Each row is a point on a landscape with many valleys, with its height.
A ball rolls from a point to the lowest of its 2 nearest points, and stops where none of them is lower. Distance is the straight distance between rows; heights are no part of it.
j_342 h=4.45: [-20  -2   6 -16 -47  16 -25   4  36  32 -63  40  14  17  38   0  14  55
 -32   9  15 -16 -36   2 -30  20   8  39 -46]
j_225 h=2.57: [ 28  17 -76 -19 -41  10  42 -64   5  10 -19  12 -64  -2  -8 -36   0  41
 -35  16  -2 -38 -18  26 -19   4   5 -20  -8]
j_830 h=6.85: [ 14   1 -28  39  -3  15   0 -41  13  -8 -21 -34  28 -41  62 -17  25 -20
 -69   2  30   7 -15  51   6  23  13 -35 -13]
j_246 h=4.80: [ 28  44  21  71 -49  42 -37  17 -11 -60  37 -36  56   6  10  30 -21 -52
  11  11   2 -20 -11 -23 -15  -3  -8 -42   2]
j_47 h=2.86: [-41  10 -40  12  46   6  36  23   6   1  25  -5  38   4 -21 -25  -5  -2
   8  18  -2 -57  45 -44 -22  24 -11   8  16]
j_811 h=4.43: [ 37  42 -15  89 -23  14 -36 -19  24 -12 -38 -13  42 -33 -36 -45 -14 -19
  28  45  -6 -45  -6  26 -16  -6 -18 -31   6]
j_369 h=2.84: [ -1 -25   2  31   2  16  47   1 -31 -29  43  35   3 -10 -23 -66   1   5
 -17  11 -26  -6  10 -32   6  -1 -19   1 -25]
j_443 h=4.28: [ -19  -20  -73    8  -21   -5  -12  -29  -19   -8  -16  -38   -3   28
  -62 -100   39  -26  -22  -23  -40   -4   20   11   20    5  -18  -54
   38]
j_477 h=3.03: [ 59  -5 -16  67 -32  19 -33 -26  62  -6 -45  -2 -41   1 -28   0  12  -1
   6   3  -6 -14 -30  -1 -19 -35  -4  40  21]
j_60 h=3.80: [-21 -12  -2 -48 -11  -6 -16   7  18 -23  17 -25   0  27  27  44  -5  10
  38  10   1 -12  -2   4 -58  55  -2 -38   9]
j_250 h=2.27: [ 16   4  48  -7 -27   7 -47  29 -43 -14  10 -42 -79  10 -32  35 -29  -1
  44  -4  -5  13   3 -18  61 -19  -7   2 -11]
j_195 h=1.64: [ 20  -1 -39 -29   1  44  49 -23 -22  11  -8 -39 -67 -37  -7  22  -2  20
  16  -9   6 -31  27 -15  20 -26  21  36  70]
j_851 h=5.45: [ 12  23 -13  30   4  22  -7  -4   3  29 -96   5  28  14  -3 -24  -3  18
 -21 -33  29 -11  -9 -13 -30 -19  17  18  -9]
j_526 h=3.00: [-31 -13 -25 -26  27 -28 -24 -36 -37  49  23  16  -9  41 -16 -15 -21  38
  40  -2  53  34   2  38   1   1 -28 -26  12]
j_427 h=5.00: [ -8  -9 -21  33  10  18  41  27   8 -58 -23 -31   6  -8   0 -43   2  21
  29  26 -36  -6  25  12 -15 -11  12  22  28]
j_686 h=2.47: [ 65  20 -26  45  26  -5  15   2  -2 -35 -27  -2 -32 -17  48 -38 -37 -33
  -2  22 -18 -37 -13 -23 -32  -5   9 -21   2]
j_94 h=7.49: [ 61   8  48 -23   8  35 -10 -13 -17   9  28 -30  -2 -21  19  49   8 -18
   7   4  29   4 -18  26  44 -58  12  39  16]
j_826 h=2.34: [-31  57   2 -34 -11  -7   9  18   1 -37 -79  28  -9 -18   9  31 -32  10
 -15 -15  -9   0  18  14 -20  18  40  -8 -62]
j_586 h=3.95: [-39  -6  64 -49 -28  64 -48  14   6 -19 -52 -24  31  18  52  -1  -7  38
 -19  -4  11   4 -45  -2 -11  20  15   2   3]
j_127 h=2.98: [-38  32  58 -74  -5 -10 -17  50   8 -27  39   4  -3  49   6  38   6 -16
  16 -34  -1  33  22 -25  30 -44   2  14 -10]
j_788 h=3.26: [-24   9  49 -34 -12 -14 -51  21  -3 -23  12  17  39  31  -7   2  17 -30
  -2 -24   5  22  16 -15 -14 -41 -10 -21  11]
j_853 h=1.49: [-57  19  -6  -4  47 -31  57 -13 -26   5   1  54  33 -27  37 -15 -33   3
 -17  39  21  38  12 -27  15  -3   2 -14   7]
j_25 h=1.96: [-30 -25 -16   0  36  -7  50  -3  16  -8  39  15  31  -6  38  -7  15  -8
 -25  33  19  14 -21   8  15  -2  10   8  26]
j_675 h=2.83: [ 22  -2  31   5 -23  18  -1  -8 -58  43 -36 -45 -72 -21 -24  41 -39  24
   9 -32  10  23  13  26  74 -42  12  19  33]
j_981 h=4.64: [-18 -44  19  -3 -42  19  28 -21 -18   4  35 -22 -15  -6  29  25 -25  53
   8  24  13  -9  -5 -17   6 -16  -3  13   3]
j_146 h=4.84: [ 14 -31   6  54 -25   0  27 -21  24  62 -38  49  34  -6 -13  -3  -1  -2
 -36   1 -13   1 -45 -44 -17  30   5   9 -12]
j_291 h=5.95: [ -2 -13 -21  14 -10   6  -3 -30  -9 -63   5   2   7   5   9   1 -24 -25
  21  17  12  33 -18 -21  -1 -26 -14 -38  28]
j_643 h=2.32: [-19  38  71 -23  18   4 -15  25 -27 -88   7 -27 -30  37 -16  14  -9 -17
  31 -56  26  48  30  -2   5 -60  13  56   0]
j_527 h=5.10: [  4  14   7  30 -13  47  -7   7  48 -22   3   6  69 -16  31  62  -1 -27
 -10  30  19  27 -46   9 -28  -8   8  11  21]
j_896 h=6.92: [ -1 -14 -24  56 -18  -9 -17 -72  16  20 -24 -16  68 -45  22 -20  32 -20
 -47  13  30 -26 -30  65 -36  56  23  16 -20]
j_318 h=1.97: [ -3  16  54  17  13  -7  -9  16  14 -70 -26 -13  -7  29 -53 -23  -1 -10
   0 -63   2  32  43 -28  12 -48  12  61 -28]
j_340 h=1.34: [ -2  33  25 -40 -24  -5  -7  12  -8  47  29  46  41  64 -49  12  -7  -3
  -6 -15 -42 -37  34  -5 -57  46 -34  -9 -36]
j_45 h=6.13: [ 66  -1 -37  17  -3  32 -51 -57  25   2 -19 -20  -7  20  20 -28  41 -22
  -1  13  -1 -31 -42  21 -92  32  -2 -26   8]
j_881 h=6.34: [-38 -43 -41   6  -1  14  21  -4  75  22 -31  -6 -23  -3  10  53  -3  21
   8  10 -10  39 -16 -15   4  26  20  -5  18]
j_274 h=4.71: [ 21 -30 -39  15 -13 -21 -18   8 -17 -33 -23 -71 -46  24  -5 -50  26 -21
  -7 -31 -34  11  11   2   2  42  22 -32  21]
j_78 h=2.01: [-20 -24 -12  15   4  13  51  27 -42 -10  15 -63 -15  -1  -6 -22  -1  35
   5 -12 -29  28  25  53  81  22  11   7   9]
j_506 h=6.19: [-33 -13 -15  -1   0  29  47 -12  46  -4 -17  16 -18  -1 -26  20   9  11
  33  12 -32  77 -21 -22  26 -21  20  -1  37]
j_865 h=1.90: [ -8  46   1 -15  27  17  21  25 -28 -36  16   5 -28 -14  25  12 -16 -14
  -1  10  15 -13  23 -23   7 -33   7  17   0]
j_946 h=7.45: [ 48  46  75 -17  12  36 -56  19 -10   7  23  23   1 -34  45  46  16 -21
 -17  -1  37 -22 -34  21  24 -46 -14  44 -11]
j_779 h=6.49: [-57 -23 -51  29  13 -15  41  42  58  28 -21 -21   9   9  40   9 -11  18
  20  12  -1  -1  -7 -18 -30  66  16   5  29]
j_180 h=5.24: [ 33   9  27  -5  31   0  23 -12  -5   7   1  25 -13 -71 -50  21 -32 -31
  36   8 -57  42 -11  -9  22  36  33 -23  15]
j_9 h=3.23: [-11 -12 -48 -26  55  -2  -3 -11 -18  35  53  37  10  66 -31 -47  15  40
  47 -25   7  18 -12  19 -11   3 -38 -29  41]
j_519 h=3.81: [ 11  25 -64  10  14  -1 -16 -24  -8  -5  26  17 -18  -5   2 -49  17 -29
  12  44  -2 -14   0  18   3   2 -25 -42 -24]
j_648 h=4.62: [ -3 -25  12  -2 -74  -5  -3 -19  60  25 -34  21  -6  -8  64  50  13  25
 -50   0  11  -8 -30  30 -17   8  17  28 -21]
j_264 h=1.41: [  3 -21 -57  -7 -16  -7  75  -1 -43   7  40 -54 -26 -17  -4  26 -47  12
  34 -24 -31 -41  59  16  -6  42  14  13  57]
j_827 h=5.55: [-33 -19  -5  -9  -6 -37  30 -36 -25  -8   9  53 -17 -34 -36  47 -40 -32
  22  19 -20   8  23 -53  -6  14  -6 -32  29]
j_239 h=1.29: [  8  26  16 -31  -3   8  32   7 -11 -18 -17  39  34  -8  51  -4 -17 -16
 -56   6  -1 -31  -4  -4 -33  14  22  -7 -13]
j_316 h=4.93: [ 14  26  13  -2 -22   8 -52 -20 -33 -19 -49  17 -15 -20  -9   6 -45  13
  52  40  28  14 -31 -10   6 -51 -64 -35  17]
j_923 h=2.29: [ -1  27 -11 -39  -7   0 -66  15 -18  18  16  -5 -25  26 -35  -2 -17  14
  29 -16  -1   6   1  15  10  17 -33 -48 -38]
j_220 h=4.77: [-35 -33  22 -15  -9  -3  52 -10  18 -40  43 -42  -1 -26  24   8 -12  23
   4  33 -14 -16  23  11 -24  16  36  32  -4]
j_560 h=1.77: [ 38  -4   8  -6 -31  15 -49  36 -31  12 -22 -37 -40  43 -33  -4 -14   5
   2 -27 -30   2 -18 -18  20   9 -10 -18 -13]
j_282 h=3.50: [  6  20  27  -9  10 -43 -22  19 -28  -5  11  47 -39  41  35   5  23 -44
   8 -11  21  48  -9 -34  27 -75 -28 -15  -9]
j_103 h=5.56: [ 39  11 -26  26   4   0 -23 -33   0  26 -32  26  50  18   1 -36   0  18
 -13 -33  41 -50  -8  -2 -72  -5 -23  10  17]
j_138 h=3.06: [ -9  25  50 -67  16  18  20  53  -9  -9  -1   0  22  -2   4  24  -8  22
 -24 -38   0  36   3  19  27  11  21   3 -28]
j_580 h=3.35: [ -2   5  41 -53 -39  31  20  -9 -16 -30 -31  20 -37 -10 -38  34 -22  32
  30   0  -4 -10   5  -3 -20 -29 -10  21  18]
j_161 h=2.33: [ 23 -27   5   6 -11   4  22  11 -43  26  46 -25 -10 -22   2  13 -23  43
   7   5 -14  -5   1  60  62   4 -19 -11 -10]
j_937 h=1.63: [ 30  46 -71  33 -26   2  53 -30   2 -21 -13  29 -24 -25   2  13 -13  12
 -14 -10   4 -30  21  20 -28 -48   9  17  -1]
j_415 h=7.07: [ -2 -16   8  19 -34 -37 -39 -83  14  28  -6   6  28 -22   8  18  14 -42
 -19  15  25  12 -13  15  -3  39  15 -36 -21]
j_613 h=4.97: [ 13 -48  55  12  44  -6 -17   7  15 -22   7 -11 -44  13  -1   7  30 -29
  44   3 -14  25  -4 -11  -3 -28  32  51  26]
j_784 h=2.54: [  6 -15  43  40 -11   5  42  27  -6 -11   7   9   2  -9 -43 -28 -13  23
  -4  29 -56  19  -3 -46  37  -5   0   2 -38]
j_208 h=1.91: [-70  13 -30 -28   9  -9  40  50  28  13  -6 -17   3 -35  39  29 -13  -4
   3  41  22 -29  44   3  25 -15  -5   2  27]
j_359 h=2.02: [-11   1  24  -3  21  36  10  27   8  -8 -28  -4 -31 -22 -69  -9 -10  10
  11   6 -18  -2  29 -28  40 -10   0  33 -17]
j_256 h=3.51: [ -6  -3  32 -40   0 -29 -30 -44  30 -26  16  31  44  -3 -31  -4  44 -41
  -5  12  -7  -8   0   5 -36 -17 -23 -21 -13]
j_609 h=4.24: [ 46  40 -47  71  -4  36  22 -30  -4 -14 -11  17  34 -48 -12 -50 -58   2
  10  39  15 -25 -15   6 -15   1 -17 -27 -35]
j_860 h=4.63: [ 12  47 -29  84 -48  18 -28   9  13 -36  -8 -19  36 -11  -2  -8   0 -29
   4  28 -25 -25   1 -12   1   8 -30 -58 -30]
j_787 h=3.72: [-27 -34  48 -23 -40  19 -12  52   5  -6 -15 -24  16  49  53  -9  15  20
 -35   2 -24  -2 -32   7 -12   4   5 -14 -10]
j_353 h=4.16: [-20  -1  46 -14   9  23 -10  93 -45  16  42 -50  22  45 -18 -28  -9  28
  -3 -41 -23  21  11   3  39  -1 -19 -13  14]
j_367 h=1.18: [ 22   7 -45  30 -36  26  52 -25 -14 -20 -42 -26 -52 -38  -8  21 -23   7
  12   6  25 -20  24  11  15 -52  -3  12  43]
j_950 h=1.73: [  5  55  38 -44  19  36  26  24 -42 -56 -11   9  30  16  41   1 -43  -3
  -6   5  10  -4  15  14 -17 -36  -1  -4   2]
j_927 h=6.79: [ 27  -5 -17  38 -14 -15 -41  -5  20  51 -47 -54   5 -25  60 -11  27 -32
 -62 -26  48 -29 -10  28  31  13  19 -13  17]
j_96 h=6.06: [ -1  -8  -4  -4  -3  48  13  -4  14 -27  -8 -11  -1   2 -10 -13  11  18
  -4  33 -21  34 -36 -27   9 -10  11 -28  31]
j_999 h=4.86: [ 32 -21  52  36  11   5 -29   4  40 -13  15 -43 -28  10  40  35  23 -10
  12 -12   6  -1  -8  20  -1  -3  43  53 -23]
j_504 h=4.03: [-31 -31 -68 -11 -30  19 -13  -9   4 -14  19 -19 -11  19 -50 -46  55 -19
   6   2 -49  32   8   3  49  19 -45 -29  33]
j_349 h=7.41: [ 42  26  62  -8  21  36 -57  31  17  30 -11  21  46 -28   0  39   5 -40
 -13  -6   8  25 -20  13  36  -5  12  13 -11]
j_423 h=3.55: [-18   6 -26  15  57 -24 -10  44  -4   7  56  51   2  27 -19 -39   2   1
  40  12  10  40  17 -26  16   9 -31 -13 -33]
j_617 h=4.33: [-32 -17  39 -29  10 -17   2  36 -50 -18  61  14  17  64 -11 -27  -8  25
  23 -48 -21  42  12 -27  29  20 -30 -15   4]
j_466 h=4.78: [ 13  19  -9  14  12  38 -23  -9 -24  16  -5  -6 -46 -16 -46  12 -34  28
  47  31  13   9 -22   8  32 -46 -31   1  31]
j_529 h=4.39: [-20 -44   5  29  12 -37  23 -10  10   7  45  19 -23 -14 -21  17  13  30
   0  -3  16  28  22 -15  63 -13   3  29 -32]
j_233 h=6.72: [  6  11  -6  47  -9  -1 -33  34  40  26 -55 -16  -3 -23  59 -20  -2   1
 -30   6  -4 -24 -13   1   9 -23  14   1  31]
j_624 h=1.28: [-43  20 -12 -17 -14  -4  10  22  12 -16  12 -27 -15 -31  32  52  -9 -51
   6  25  -6 -38  43 -48   7 -19   1   5  39]
j_782 h=4.72: [ -7 -17  36  -2 -13 -37  -9  12 -40  38  27  47 -30 -23  12   8 -36   2
  31  55  18  20  -7 -61  42 -34 -57  17  11]
j_160 h=4.50: [  0  -6 -59  13  -9 -25  -3 -44  -7   9 -36 -37 -22  44 -43 -66  22 -29
 -20 -38 -25  25  25  28  -1  30  13 -24 -17]
j_557 h=4.96: [ 21  41  -1  50 -18  30 -34  15  19 -33 -17   3  52 -15  24  73 -11 -42
 -17   7  12 -22 -17 -33 -39  18   1  -2 -19]
j_332 h=7.23: [-36 -13  60 -38 -19 -56  -8 -30  16 -21  -2  21   1   6  23  59  11 -30
 -14 -33  26  27   9 -29  15   9  14  17 -30]
j_298 h=3.08: [ -3   4 -10  47  -4   1  53   9  35  -1   8  24  23 -33 -20 -35  14  16
 -24  34  -9 -26  10  10   0 -28 -21  20 -23]
j_409 h=5.18: [ -6 -10 -26  -6  40  16  64  26  16  22  -9  21  -3  21   1  21   9  11
 -26 -15  -6   4  -1 -85  -7  17  21  22   2]
j_221 h=7.52: [ 33   6  29 -33  -5  10  -9 -18 -32  13  57 -56  37 -17  39  23  27 -14
 -33 -16  51 -44   4  39  15 -27  15  12  12]
j_934 h=4.87: [  5  13  55   3 -16   9 -35   3 -39  10 -20  28 -24 -12  17  29 -33  -2
  19  33  25  -4 -39 -57   8 -29 -43  -8  -1]
j_905 h=3.45: [ 13  18 -34 -64  12  31 -23  46   9 -23   1 -30 -51  12  15  64 -13   3
  46  19 -21 -16 -23  -5 -33  12  -6 -42  12]
j_85 h=2.36: [-46 -11 -52  32  56 -48  29 -20  59  -6  18  24  -8 -17  66 -12  10  -7
   2  44  40  17  -3   6  14 -34 -13  24  -5]
j_760 h=5.17: [-35 -15 -25  -8  28  13  28  23  33  -5 -73 -10  26 -21 -33 -33   2  22
  20  33   0  15  15  20   2 -38  18  16  13]
j_44 h=5.89: [ 31   8   8  28 -15 -28 -83 -56  13  33 -32  13  16   0  40 -41  26  -9
 -57 -35  47 -51  -4  28 -27  26   9  37 -71]
j_354 h=3.10: [ -6  -8  36 -51 -23  15  20 -21 -35  22 -18  -1 -67   9   1  17 -15  -6
  17  -6  25  22  12   0  33 -53   3  29  35]
j_706 h=1.85: [-12 -22 -39 -38   2  -3  59   5 -45 -13 -10 -34 -42   6  16 -11 -38  24
  33 -15   3  -6  39   2  -4   9  14  12  67]
j_154 h=3.60: [ 33 -12 -15 -24  34 -23 -29 -22 -44  -8   5   2 -42  -8   8 -57  16 -30
  13  12 -13  21   6  34  16  -1   3 -43 -16]
j_501 h=4.41: [ 36  20 -17  40  33  28  -9   3 -30  28 -31   2 -18 -29 -22 -25 -30   9
  13  19  24 -24 -17 -10  -9  16 -18 -17 -34]
j_212 h=7.29: [ -8  -7  27 -16  11 -34 -14  -7  48  17 -10  15  30   0  28  87  28 -68
 -53 -20  -7   4   5 -25  24   7  31   5 -22]
j_56 h=2.13: [ 62  38 -34  33  27  27   5  11  41 -32  -6 -12  11 -29  28 -11  12 -44
   9  45 -36 -58 -13  11 -46  37   5 -16 -12]
j_257 h=4.74: [ 20 -24  20  39 -38 -15  -1 -25  36  -4 -22   1 -24  -4  32  71  40  13
 -24 -33  12 -27 -16  35  -4  13  52  48 -19]
j_311 h=5.34: [ 40 -23  16  11  11  42  13  -6  46  22  17  -8   0 -36   3  45  49   5
 -12  39   6   8 -55 -29  28  -5  22  16  -4]
j_956 h=3.42: [ 23  -6   1   3  14 -41 -21 -13 -51  37  25  21 -46   0  30 -31 -11 -11
   2  10   6  48 -23  34  59 -28 -22 -33  13]
j_214 h=4.57: [-16 -13  11  15  -7 -44  22 -10   5  36  25  44 -59 -38  10  -9 -12  17
   2  41  23  -4  12 -31  40 -33 -24   8 -40]
j_406 h=2.91: [ 51   7 -51  37 -49  10  13 -46  22  15 -45 -20 -41 -22 -31 -23  22  35
 -32  15 -27 -36 -32  -3 -18 -16 -15  -3  -1]
j_933 h=5.35: [-32 -12 -13  13  48  29  79 -16 -11   7 -18  -2  45  -4 -10   2  17   0
 -39 -24  36  -8  30 -99  22 -13  52  23  15]
j_301 h=3.98: [-13 -14  66 -74  -5  19  -4  48 -58  13  24 -25  -6  26 -54 -16  -8  32
  18 -36 -49  -4  10  -5  41   2 -12   3  42]
j_442 h=1.92: [  6  12  19 -17 -21  17  29 -15 -21 -13 -18  17  36  25 -54  -3 -13  13
  -8   5 -45 -19   7 -11 -36  44 -21 -28 -31]
j_687 h=6.05: [ 56  14   0   1 -20  -1 -51 -29 -10  10 -51   8  28  -9  52 -69  31  -9
 -31  -9  -7 -65 -26  27 -88  40  -4 -18  13]
j_402 h=2.69: [  0   5  30  15   7 -14 -66  40 -11   0 -10 -30 -91  10  39  17 -33  10
  49  28   4   4 -22  -5  30 -25  -4  21  19]
j_702 h=1.79: [  1   8  11 -25   2   7  39   9  -1 -14 -59   6   2 -40   8  12 -29  -9
 -24   7 -42  19   0  15 -30  39  51  -7  -3]
j_417 h=4.55: [-52 -34 -28  14  -8  -7  23   0  30 -43  17 -45  12  -5 -16  -8  12  53
 -10  25  13  -7  32  26 -19  29 -10  13 -39]
j_763 h=4.85: [  8 -37  -1  39   5  12 -22  26   9 -41 -40 -69 -24   1 -10 -60  -7  -6
  10 -15 -32  18  15  44   1  -2  23   9  26]
j_358 h=3.59: [-12  -1 105 -63 -39  23  23  -2 -47 -31  11 -12   2  -9  -7  -2 -32  26
   8  19 -15  11  13 -24 -15 -48 -17   9  12]
j_480 h=4.44: [-27  -1  38 -24 -48  26   8 -18 -14  -3 -14  28  14 -24  35   2   0  44
 -35  53  29 -15  -8 -31  -4 -30 -13  17 -30]
j_625 h=4.02: [-11 -30  22   5   1 -35 -32 -19  66  22   8  12   8   5 -86 -11  35  13
  18 -31 -11   4  20  36 -15   7  -2  30 -30]
j_867 h=5.22: [ 27  -8   5  16  -5  42  -7  -1  62   2  23  40  57   1   3  21  46   4
 -37  44  -1  18 -63  -3 -12   0 -22   3 -25]
j_743 h=4.99: [ 17 -30 -41  35  19  14  46  -1   7  72 -32  23  24  -3 -33 -15   2   4
 -39 -12   0 -13 -21 -79   0  23  23  -1  46]
j_15 h=1.31: [ 24 -11 -24 -20  51 -50  36  30 -32  12  40  -6   2  24  10 -35  14 -15
 -30 -42 -39 -15  52  29   9  45  23   8   0]
j_620 h=7.36: [  9  24  34 -42  24  13 -34   8  40   8 -14  24  50 -17  -7  67  25 -39
 -16  -6   9 -11 -20 -15 -19   9  20  13 -11]
j_766 h=4.70: [ 10 -51   6  64 -14 -18  26 -16   2  49 -21  43  13  10  -1 -36 -19   8
 -14  -1 -32  54 -34 -36 -21  -4  15 -17  47]
j_266 h=5.09: [ 12 -23  17   2  33 -22 -15  -7  12 -10  -2   5 -30 -28 -31  -8   0 -16
  40  11 -30  43 -19  28  12 -11  34   4  32]
j_928 h=5.65: [ 24  -8 -48  47   0 -43 -46   4  50  44 -13   7   2  39  14 -24  29  36
  -3 -13  23 -55  -7  18 -64 -18  -6  24  13]
j_669 h=2.12: [  5  18 -99  -4   4   8  49 -48  33 -18 -24  10 -51 -26   1 -12   2   1
   3  22   0 -56  23  13 -42   2   3  -2   6]
j_490 h=1.45: [-10 -14  21 -17  11  11  25  33   1 -62  -2 -14 -26  28 -65 -19  16   5
   9 -31 -49  18  42 -26  21 -26  18  17   1]
j_114 h=3.30: [  7   4  -1 -39 -21   5  36  18 -18 -23  39 -10  46  33   5  21   8  13
 -38 -25  -1   6  12  15  19  -9 -10 -10 -32]
j_911 h=5.33: [ -4 -14 -28   2   8   6   5  -1   7  15 -69  -9  19  -5 -68 -29  -9  42
  -2 -37  19   1   4  27 -17 -12  16  10  24]
j_578 h=4.29: [-45   5 -41  -9  23 -29  15  12  47 -18  47  -7  10  17  12   9 -12  30
  15  28  -2 -43  52  47 -58  32 -10  22 -47]
j_591 h=2.58: [ 38 -25  42  15  11  27  14  20 -27  61  12 -26 -28 -25 -25   1 -39  32
  32 -18 -11   9 -12  29  67 -11   6  16  41]
j_352 h=3.48: [-27 -43 -80 -31  -1   8  37 -19  -5  50  60  11   9  66 -28 -33  37  24
  14 -20 -25  15  -8  -7 -25  52 -27 -34  44]
j_893 h=2.64: [-57  52  97 -43  -2  22  11  26  -5 -55  16 -18 -19  16 -17  36  -4 -21
  56 -35   4  32  37 -37  55 -63 -25  53 -16]
j_607 h=1.30: [-26  46   6 -26  31 -38 -16   3  32 -17  64  47  58  67 -44  43  20 -10
  13 -43  20  32   7  22 -38  -6 -27  15 -42]
j_626 h=6.61: [-27   7 -52  62   1  -9  -1  34  66  18 -50 -20  34   4  26 -14  23   6
 -27  22   1  -2  -1   5 -38  22   7   3   4]
j_869 h=5.83: [-31 -31  40  -8   1   6 -27 -31 -19 -24  11  -3  33 -11  -8 -14 -31 -15
  45  22 -14  20  -4 -15 -28  15   3 -26  56]
j_122 h=2.71: [  1  15 -54   4  33 -27   3  21  48  17   5  31 -19 -10  73  -6  31  20
 -20  13  43 -11 -23  38   9 -46   1  27 -15]
j_521 h=2.17: [-94   8 -25 -24  45 -16  70  18  16 -24  -4  21   6 -40   7  19 -25   4
  12  33  -7  17  37 -16  51  -6  16  11  19]
j_485 h=4.04: [ -9 -27  -2 -19   2 -45 -10  -2  26 -15  23 -40 -19   9   9  28 -10 -13
  24   5 -11 -43  34  60 -53  40   4   3 -22]
j_173 h=2.70: [ -6   0 -15 -49  20 -38 -72 -23 -46  13  45 -16  -9  32 -32 -23  16  -1
  47 -36  47  17   8  53  14   6 -54 -14 -28]
j_926 h=3.70: [-10  21 -22 -29  29 -42 -42  20   2  10  11  73 -21  37  -5   2  17  -8
  14 -12  22  53  -3  -1   0 -14 -22 -19 -21]
j_288 h=5.81: [ 39 -10  -8  33   2 -13 -65 -19  22  47 -22  17 -11  15  67   2  17  36
 -37 -42  67 -21 -24  32 -10  -9  36  42 -52]
j_845 h=4.05: [ 17  14 -51  34 -12   3  29 -76 -38 -18  19  23  -4 -58 -28 -53 -32 -12
   0  25  -4 -16  15   5  -1  10 -28 -26 -27]
j_351 h=4.22: [ 20 -28  -6  27  25 -29  -8   0  13  35  24  -5  -9  34 -55  13  32  17
  11 -36   8   4  13  -8  14   6  -4  34 -21]
j_536 h=2.41: [-15  30  28  17   9  25  18  28  -8   1  35  12  84  -4 -44   4 -25  23
  -9  18 -21 -48  28 -34 -24  35  -7  -2 -16]
j_169 h=0.66: [-15  24   0 -26  24 -46  -7  23  23  42  47  38  56  74 -55  21  43 -33
  17 -45  -5 -15  18  -6 -54  43 -12  -8 -38]
j_116 h=4.21: [-36 -18  24 -58 -15  38 -13   4  14 -12 -47  10  36 -10  12  -9   8  41
 -25  28  20 -22 -27 -10 -29   1  28   8 -43]
j_163 h=3.78: [-11 -18   2  -8  10 -22 -11 -35  17   1  30  41  37  16 -73 -20  49 -38
  14 -25 -38  28  12  11 -11  35   5 -18 -33]
j_310 h=5.70: [-56  -7   1 -16  14 -39 -17   2 -31 -34  10   0   5 -15 -11   7 -37 -30
  51   1 -17  19  40 -32  -3  24 -25 -29  32]
j_720 h=4.58: [ 11 -33  10  72 -22 -27   1  12 -32  17  15  21  17  16 -11 -26 -33  23
 -11 -18 -32  53 -19  12  37   3  -8 -22  26]
j_217 h=1.72: [ 47  49   2 -10  16  -1  13  15   3  12   3  18   7 -29  59  -3 -19 -25
 -21  38 -20 -59 -16 -12 -65  55  20 -11 -28]
j_88 h=3.28: [ -9  38  53 -54   1  14 -15  52 -24 -49  -4  14 -32  39  26  29  19 -39
   7  -1   4  38 -20 -63  25 -56   3 -14  -3]
j_925 h=7.16: [ -6  -4  11 -42 -25 -22 -29 -68 -20 -11   0  15  13 -20  35  63 -11 -23
 -16 -10  43  24 -19 -17  14   2   7 -34 -22]
j_843 h=1.65: [ 27   8  -8 -29  35 -18  31  51 -55  12  18 -28  -2  -4  -5  -7 -15  -8
  -8 -50 -18  27  27  46  66  27  17  -8  24]
j_895 h=1.76: [-37  10  29  -9  38 -54 -29  23  28 -27  76 -10  38  30 -32  33  28 -11
  59 -56  37  22  36  13 -21   8  -9  36 -26]
j_509 h=5.98: [ 41  13   6   5 -31 -20 -55 -46   6  43 -65   3  52 -26  78 -75  31   2
 -69 -17  30 -81 -32  25 -38  46  19  27 -30]
j_716 h=5.73: [ 70 -17  -6  21  23 -19 -47  17  22  67  -6  10  -6  25  54 -12  21  14
 -31 -25  27 -39 -44  18 -40   3  17  34   3]
j_403 h=7.56: [ 24  -7 -11 -28  -6   9 -31 -32 -36  -8  44 -41  58  25 -20  28  51 -34
 -46 -37  52 -18  -3   9  14 -23   0 -19   1]
j_878 h=2.76: [-13  55  36 -55 -13   8  16  26 -19   4 -36  52 -11 -23   9  79 -38  30
 -22 -14  -7  23  -2  19  19  22  30  -3 -48]
j_19 h=2.75: [ 42   6 -39  63   7 -24 -18   1  17 -13 -19  17 -66  -8   8 -21  -7 -23
  31   3  -9  -1   0  -2 -28  -9  15   8  17]
j_505 h=0.79: [  0 -23 -63  27   5 -38  28   3 -13  21  44 -42 -14  -7   7  -2  10 -14
   6 -38 -42 -25  69  22   4  68  17   4  15]
j_189 h=3.07: [ -6   4  31 -36  24  12 -25  52  10 -15  26 -50 -54   0  21  29  -1   2
  48  24 -23  13 -16  23  15  -5  15  -9   1]
j_174 h=4.59: [ 10  -5 -16  16  -2  16 -20 -26 -16  19 -19  -8 -47 -50 -11  11 -36   7
  46  45  23  -8  -9 -11  -2  29  -8 -34  21]
j_86 h=5.39: [ 14 -20 -16   7   7 -10  46 -37 -17  34  23   7 -13 -31 -47  18 -18  -6
  -4  -4 -43   9   9 -28   4  50  11 -22  23]
j_532 h=4.46: [-12 -37  26  41 -30  -8  21  38 -53  -8  76   0  25  36   8 -11 -23   1
  19 -18 -22  73 -12   9  31  17 -41 -19  17]
j_758 h=3.79: [-40  -8 113 -55 -39  28  24  13 -72   5  24 -32  10  32 -21  16 -26   3
   2 -16   0   6  11  -7  29 -10 -18  12  51]
j_197 h=3.52: [-12  -4  47 -25 -25   8   2  39   0 -27   4 -22  71  68 -10 -18  45  14
 -60 -34 -10  -4   1   8 -19 -14  -7  -5 -30]
j_253 h=3.22: [ 12  34 -34 -21 -13 -42 -16  -9 -33  46  20   1 -38  -7  61 -20  -2   7
 -39  -5  48  -6 -20  28  41 -51 -14 -18  -4]
j_286 h=6.99: [ 15 -22  11  30  -5 -23 -32 -70  29  20 -15   1  44 -50  -4   3  13 -33
  -7  47  -6 -26 -15  60 -52  59  12 -14 -57]
j_638 h=2.99: [ 13  46 -44 -18   5 -10   0 -16  -1  24 -27  34 -32 -22  28   2   8   6
 -46   7  49 -27 -19   7  -5 -36 -15  -5 -14]
j_873 h=3.25: [-44 -13 -25  42  48  18  -6  42  20   3  42   4  18   9 -21 -31  10  -2
  41  16  10   2  13 -58  22  -4 -24  23  26]
j_58 h=3.77: [-45 -52 -70 -30  -9   1  32 -33 -13   5  50  22  -4  30 -46 -46  33 -26
   9 -10 -59  64  -3 -12  21  23 -27 -39  66]

For each start below, name the point where the ball stops.
j_103: j_560
j_867: j_853
j_743: j_505
j_316: j_853
j_934: j_127
j_220: j_560
